Points on a hilly landscape, in no order, each with its height.
A ball rolls from a point to the lowest of its 2 nearest points, and stops where none of them is lower. Distance is the straight distance between rows; heights are no part of it.
q225: [ 10 -14  49 -21  -1  22  -6  -1  14  23  -1 -18   7  -9  22   2 -10   0
 -13  -4 -10  -7]  height 766
q763: [ -6  19   9  -1   5  -2  -4   3 -22   8  33  -6  -6 -12   2   8 -14  -8
  -4 -15 -10   9]  height 479
q277: [-24  17  -5  -2  -2  15 -20  -6 -24  -7  27   1  16 -15  -4  18 -20  10
  25  -9  -4  -9]  height 250
q543: [ -8  -1  -5 -20 -11   1  20  16 -24 -13  27  10   6 -14  22 -10   0 -25
   1 -15 -30  -2]  height 432
q40: [  2  14  12 -10  12 -30   0  -4  -1  -7  -3  -1   6  -5   7  -5 -32  13
   9  -8  -2  -3]  height 444
q124: [ -7 -21 -37  -9  -4 -15  32  14 -35   4  12   7  -3  -6  24  -7  26  14
  17   4 -35 -15]  height 467
q353: [  8  14  47  -9 -11  13 -34 -12  34   5  25  -6  -6  -4   4  15 -20  -5
 -15  -1 -18   4]  height 301
q609: [ 10  26   4  13   5  10 -25 -25  32  -6  15  -3  -6  13 -23   4 -25  13
  16   0  -8 -12]  height 600
q980: [  6 -19 -24 -10  11 -14  10 -10  -2   7 -36  11   3   0   0  -7  18  -7
 -12   1   9   9]  height 88
q612: [  8 -12 -26 -13  -1 -17  18 -12 -20   7  -9  26   6 -20  16   0   5   1
  23  -2  -9 -12]  height 264
q771: [  9 -33 -19   9  10 -12   6 -19   0   2 -29  26  -7   2  -4   2  31  -1
   7  -3  15  37]  height 171
q631: [  5  13  18  -7  -4 -25   7  -7   3 -13  21  -5  -7   3  -8  14 -45  -2
   0  -8  -3 -17]  height 494
q257: [  8  23  42 -17  -3  13 -46 -19  41  22  26  -6   4   8 -17  -1   0   4
 -19   1 -25 -14]  height 385
q33: [  5  17   3  -2   7 -21  -2 -31  14  13  -6   0  -8   2 -18  -2 -36   9
   6   3   1  -7]  height 384
q639: [ -6 -15 -15   7  19 -23  20   4 -18   4  18   5 -14  -6   5  10  -7  14
   7 -17  -2 -15]  height 222
q519: [ 21  13  -9  24 -12  11  -9 -30  -4 -21 -18  18  -7 -28  -7   6 -12   4
  22  13   5  -5]  height 475
q271: [-12  -7   3 -14   5   2   3  20   8 -11 -22 -10   5  33   8 -13  15 -20
 -36  14   5  16]  height 649
q280: [ -9  22  30  -2   2  23 -29 -12   4   7   4 -11   3  -7  -2  -8 -15   2
  -5  -3   0  -2]  height 496
q101: [-10   8  37  -8  26  -7  -9   7  -1  19  13   2  -6   6  13 -17 -10   2
 -19 -18  -6 -12]  height 562
q881: [ -4  40   2   7   1  34 -21 -15  22   1 -12  -8   0  -1 -17 -17 -16  -8
   3  -2  -1 -14]  height 419
q24: [-14 -13  -7  14  17 -17  13  -3  -1  -7   0 -10 -15   6   6   9   0  35
   2  -9   7  -3]  height 148
q229: [ 19  14  -4  20   4 -13   7 -18 -17  12 -15   2  -8  -9  -8   1 -20   5
  11   4  11  -7]  height 319
q468: [  9 -27 -18  -2   1 -14  19 -10 -25   7 -17  30   7 -19   6  12  29  13
  21   7   0   9]  height 325
q88: [  2 -23 -32 -12   4 -14   1   2 -31  -2 -15  28  -2  -5  10   8  34   4
  18  23 -17  20]  height 374
q308: [  8 -12 -29 -15  -2 -22  23  19 -12 -15  -5  23   4 -12  22 -20   4 -15
  15   1 -17   2]  height 186
q380: [  6 -13 -11  29  -4   1  -6 -20 -20   3 -15  24   4 -25   2  16  22  13
  30   1   3  11]  height 386
q305: [ 13 -29 -27  -6  -3 -31  21  18   0 -24 -10  20  -6   0   5  -7   1 -14
  -6  -3  -5  12]  height 109
q917: [  5  20  55 -16  17   1 -17  -1  11  24  22 -10   0  17  -5  -5 -13  -1
 -14   1   0 -16]  height 514
q416: [-19 -18 -15 -25  -3  -4   7  39 -17 -10  19   2 -10 -12   4 -12  35  -5
 -15 -23 -24   8]  height 476
q735: [ 16 -30 -21  26  -4  -7  26 -11 -18 -14 -15  15 -20   7  -2   5  16  -8
  -7   8  16  11]  height 281
q97: [ -5 -18 -12   9   5 -16  19 -18 -16   3  -5  22 -20 -19   8   2   0   7
   6  -8   7 -11]  height 280
q986: [ 14  17  -4  15 -15  16  -1 -19  29   1  -8 -22  20   5 -12  13 -16   6
  17   8   7  -5]  height 841
q679: [-20  -2 -17  -5   4  -4   2  -6 -29  -6  28  10  15  -8   3  12  -5   9
  33  -7  -4 -12]  height 310
q723: [-13  -9   8  -7  10 -12  18  14   4  -1  -6 -17   0  23  21 -14  10  15
 -21 -18  -1 -17]  height 682
q991: [  0  32  13  -4  -5  12 -26 -15  11  -2  42  -3  -7  -2 -32  12 -27  -6
  12   1  -6  -9]  height 657
q616: [ 12  15  -1  22  -8  14 -10 -40  21 -14  -7  11  -8  -6 -21  -7 -18   1
  22  -1  -1 -11]  height 534
q361: [ -4  -7  21 -21  -8   7  -3  26   8  -9 -15 -21  19   7  13  -5   8 -11
 -32   3   6  22]  height 684
q357: [ 15 -40 -22  -6  10 -29  18   9   1   3 -18  21  -4  12 -13  -8  17  -9
 -25   9   4   6]  height 170
q178: [ -1  15  30 -20   5   7 -16  -5  -6   4  23   7  -6 -21   6   9 -17 -11
  -4 -13  -5  -2]  height 516
q457: [  3   3  -3   9 -16   7  -1 -15  35 -13 -16 -13   5  20  13   4  -8  -2
   6  16  11  11]  height 790
q444: [-20  -3 -25 -13   3 -22  11  24 -23 -13  -2   3 -14  -6   7 -19  26  -1
 -14 -10 -24   7]  height 513
q833: [ -8  20 -15 -12  -4   7   7   1   1   8  -8   4  10  -5   7  -4  -2  -9
   0 -10   7   0]  height 255
q289: [ 16  28  40 -10  -6  15 -37 -11  17  25  14 -12   7  20 -10  -5 -17  -2
 -12  14  -5 -32]  height 459
q602: [  5  20  25  14  12  19  -7  -7  13  30   1 -22   4  28 -33 -10 -18   7
  17  12   6 -29]  height 249
q888: [-21   6   9  11  14  -4   2  27   3  11 -12 -14  -8   9  25 -16   9  23
 -19   1   5  -7]  height 642
q156: [  8 -49 -46   2  -1 -21  11  11 -24  -1  10  13  -5   9 -27  17  32 -11
 -10  18  -7  10]  height 276
q810: [-20  16  16   4  -3  12  -8  17  12   3 -28 -15   4  30  12 -19   6 -12
 -14  16  15   1]  height 606
q480: [  9  25  28 -20  -3  14 -23   1   3   7  46  -3  -8   0 -49  16 -10  -9
   5   5   8   2]  height 619
q303: [-21   6 -18 -16   4  13  18  16   0   5   6   9   5  -6  12  -4  15 -21
 -13 -15  -4  11]  height 321
q261: [  1   4  17 -23  17  -2 -13   7  28  14  20   5  13   5  -5  13 -21  14
   8 -17   6  -4]  height 305
q838: [ 16  -1 -14  -2 -25  -3   4 -30   5 -13 -28  18  10 -19 -10  17   5  -5
  17   8   8   5]  height 533
q9: [  7 -23 -16  27   7   2  -8  -1  -7   2 -32   8   4  10 -20  -3  24 -14
  -8  31  25  18]  height 640
q412: [-12  20  12 -19 -25  21 -16 -11  34 -12 -28 -11  10  15   1  -3   2  -3
 -16   9 -10 -15]  height 584
q230: [ 35   7   9  21   3  -1  -9 -24 -10  10  -9   3   0 -10 -39   2 -16   1
  29  11  21 -19]  height 238
q524: [-15  17  22  18   1  24  -6   0  12  -8  -1 -18   4  14   8 -13  -5  -3
  -4   8  13  -7]  height 555
q463: [-10 -20  -2 -20  -4  10   3  36 -10  10  15 -11  -3 -14  22  -2  27   8
 -26 -26 -14  -1]  height 431
q161: [  0   0 -14  19  -3   4  -5 -31 -21  -9   3  23  -9 -22   4  16  -7   4
  33   5  -2   4]  height 429
q258: [ -4  -8  -4  -6   6 -12  15  12  17 -14  -7  -8   2   9  14   0   0  -3
   3 -13   1  24]  height 863
q490: [ 17 -14  -8  14  -9   6  -4 -18   7 -12 -38  13   8  -6 -12   8   5   4
   1  26  24  13]  height 587
q582: [  7   0   0  21 -12  11  16  -4  20  -5 -33  -7  10  32   2  -6   4  -4
   4  19  20   0]  height 745
q890: [  5 -16 -30 -13  -5 -26  19  28 -34  -4  11  -4  10 -11  20  -4  12  12
  13 -14 -19 -17]  height 512
q773: [ -7  -8  23 -15  10   1  -9  32  -8  -3   8 -12   8 -29  26   4   8   3
 -17 -21 -11   6]  height 397
q753: [  5  -8  48  10 -10  28 -11   8  20  12  -5 -21   1   7  29   2   3 -10
 -15   4  -1  11]  height 804
q858: [  1   7 -11  28   0   9  14   7 -18  10  -7  -9  -5   2   6   0  12   9
  -8   3  13  -5]  height 353
q552: [-18 -16  -7  -6  -5  22  16  28  -7   2  11  -9  -6 -11  13   3  29  -7
 -29 -18  10  12]  height 383
q194: [  5   3  40   6   5   0 -13   1  18   4  30 -15   5  27 -25   4 -27  -7
   9   8  20 -18]  height 620
q734: [  1  36  29 -13 -16  16 -28 -15  38   0  -9 -17  11  11  -1   1 -11  -2
 -11   9 -14 -29]  height 526
q654: [-14  13  25  13  18  -7  -7  13  -8  11  13 -17 -12  10   3  -7  -5  19
 -10  -9   8  -7]  height 602
q199: [  2  -4 -31 -15 -18  -3   2 -10   0 -19 -13  15  14  -9  -2   7  11 -18
   6  15   5  18]  height 580
q426: [-12 -12  11 -13  17  -6   1  32   2 -11  22   1  10 -16  24  -5 -13   2
  -4 -25  -9  -4]  height 345
q907: [ -5  18   7  10  15   2 -13 -10 -21  13  28 -12  -4   1 -20   3 -21   1
  18 -13  14   3]  height 433
q572: [  2  11   1  26   3   5   0  -8 -27  -7   4 -16 -11   1  -5   8 -13   7
   5  -3  12 -13]  height 377
q152: [ -1 -22 -40  -3  -8 -20  23  19 -23  -2  -5   1  -3   2  -6   9  29   1
 -12   6   0  12]  height 207
q22: [ -2  -5 -10   6   6 -18  19  23 -10  -1  25   7  -2 -15  22  -7 -16   7
   6 -26  -7  -4]  height 283
q996: [ -3   5  31  -2   0   5 -11  -4  37   3  24  -2   6   8   2   3 -25   3
  -1 -17  -6   9]  height 219
q173: [  8  -3 -13 -17  -3   9   7  34 -12  -3  15   5   7 -19  25 -12  11 -25
  -5  -8 -17  17]  height 382
q67: [ 11 -37  -8  29  -1 -18   8 -12  -9 -10 -17  29 -17 -13   4   3  30   1
 -11  11   6  27]  height 231
q187: [ -9  -6 -31  12  -5   2  14  15 -12   6  -7 -14 -14   6  -7   9  28  15
  -5  10   6  20]  height 279
q458: [-25  26 -21  -5 -10  24  -8  -2 -13  11  10   4  17 -17   3  12  -5 -11
   9   0   0 -13]  height 173
q857: [ -8   1   1  -5 -15   5  12   3  34 -16   0  -3  10  13  12   2 -10 -13
  -2  -7  -9  11]  height 831
q491: [ 11   6  -2  19  16  10  -4 -10   2  17  -4  -3  -4  16 -38  -7 -17  12
  24   1  20 -17]  height 123
q360: [-11 -37 -27  16   9 -20  14   8   9 -14 -14   4 -14   6   8   0  22  28
  -5   4   8   9]  height 44
q487: [ -8  33 -19  -9 -14  20  -5 -16  16   3 -12   2   3  -8 -16 -11  -3 -15
  -5   6   3   3]  height 332
q671: [ -7   0 -13  -1  -8 -17  19  12  -8 -16 -12 -20   2   6  10  13 -13   0
  -4   1   1  10]  height 892
q107: [ 21 -12   5  34  -9  25  -7 -21  18 -11 -38   6  -7   6 -21 -10  12  -6
   9  19  15  -3]  height 650
q255: [ -8 -27 -39  -5  -8 -21  14  14 -30  -2   6  15   0   5  21   1  36  13
  19  29 -30  11]  height 418
q48: [ -6   3 -18  17  -1   9   4   1   5 -14 -27 -11   0  23 -14 -13  16 -13
  -8  13  20  18]  height 691
q481: [ 20  13  39 -13   4   3 -19   5   7  14  31 -19  -4  11 -36   2 -23  -1
  -5   9  11  -1]  height 570
q864: [  8   9  27 -20  -7   3  -1   5   3   3 -11 -21   7  -6  12 -12   0  -6
 -23 -11  -6   2]  height 723

Call two points neighbours if one is among the 2 nearest of the other. Go from one point of each pair to the other, from neighbour to neighbour, staying as low as possible. Name the highest point that can't be avoided.
q833, q152 => q679
q481, q639 => q194
q980, q639 => q187
q152, q980 => q156
q612, q491 => q572
q980, q305 => q357
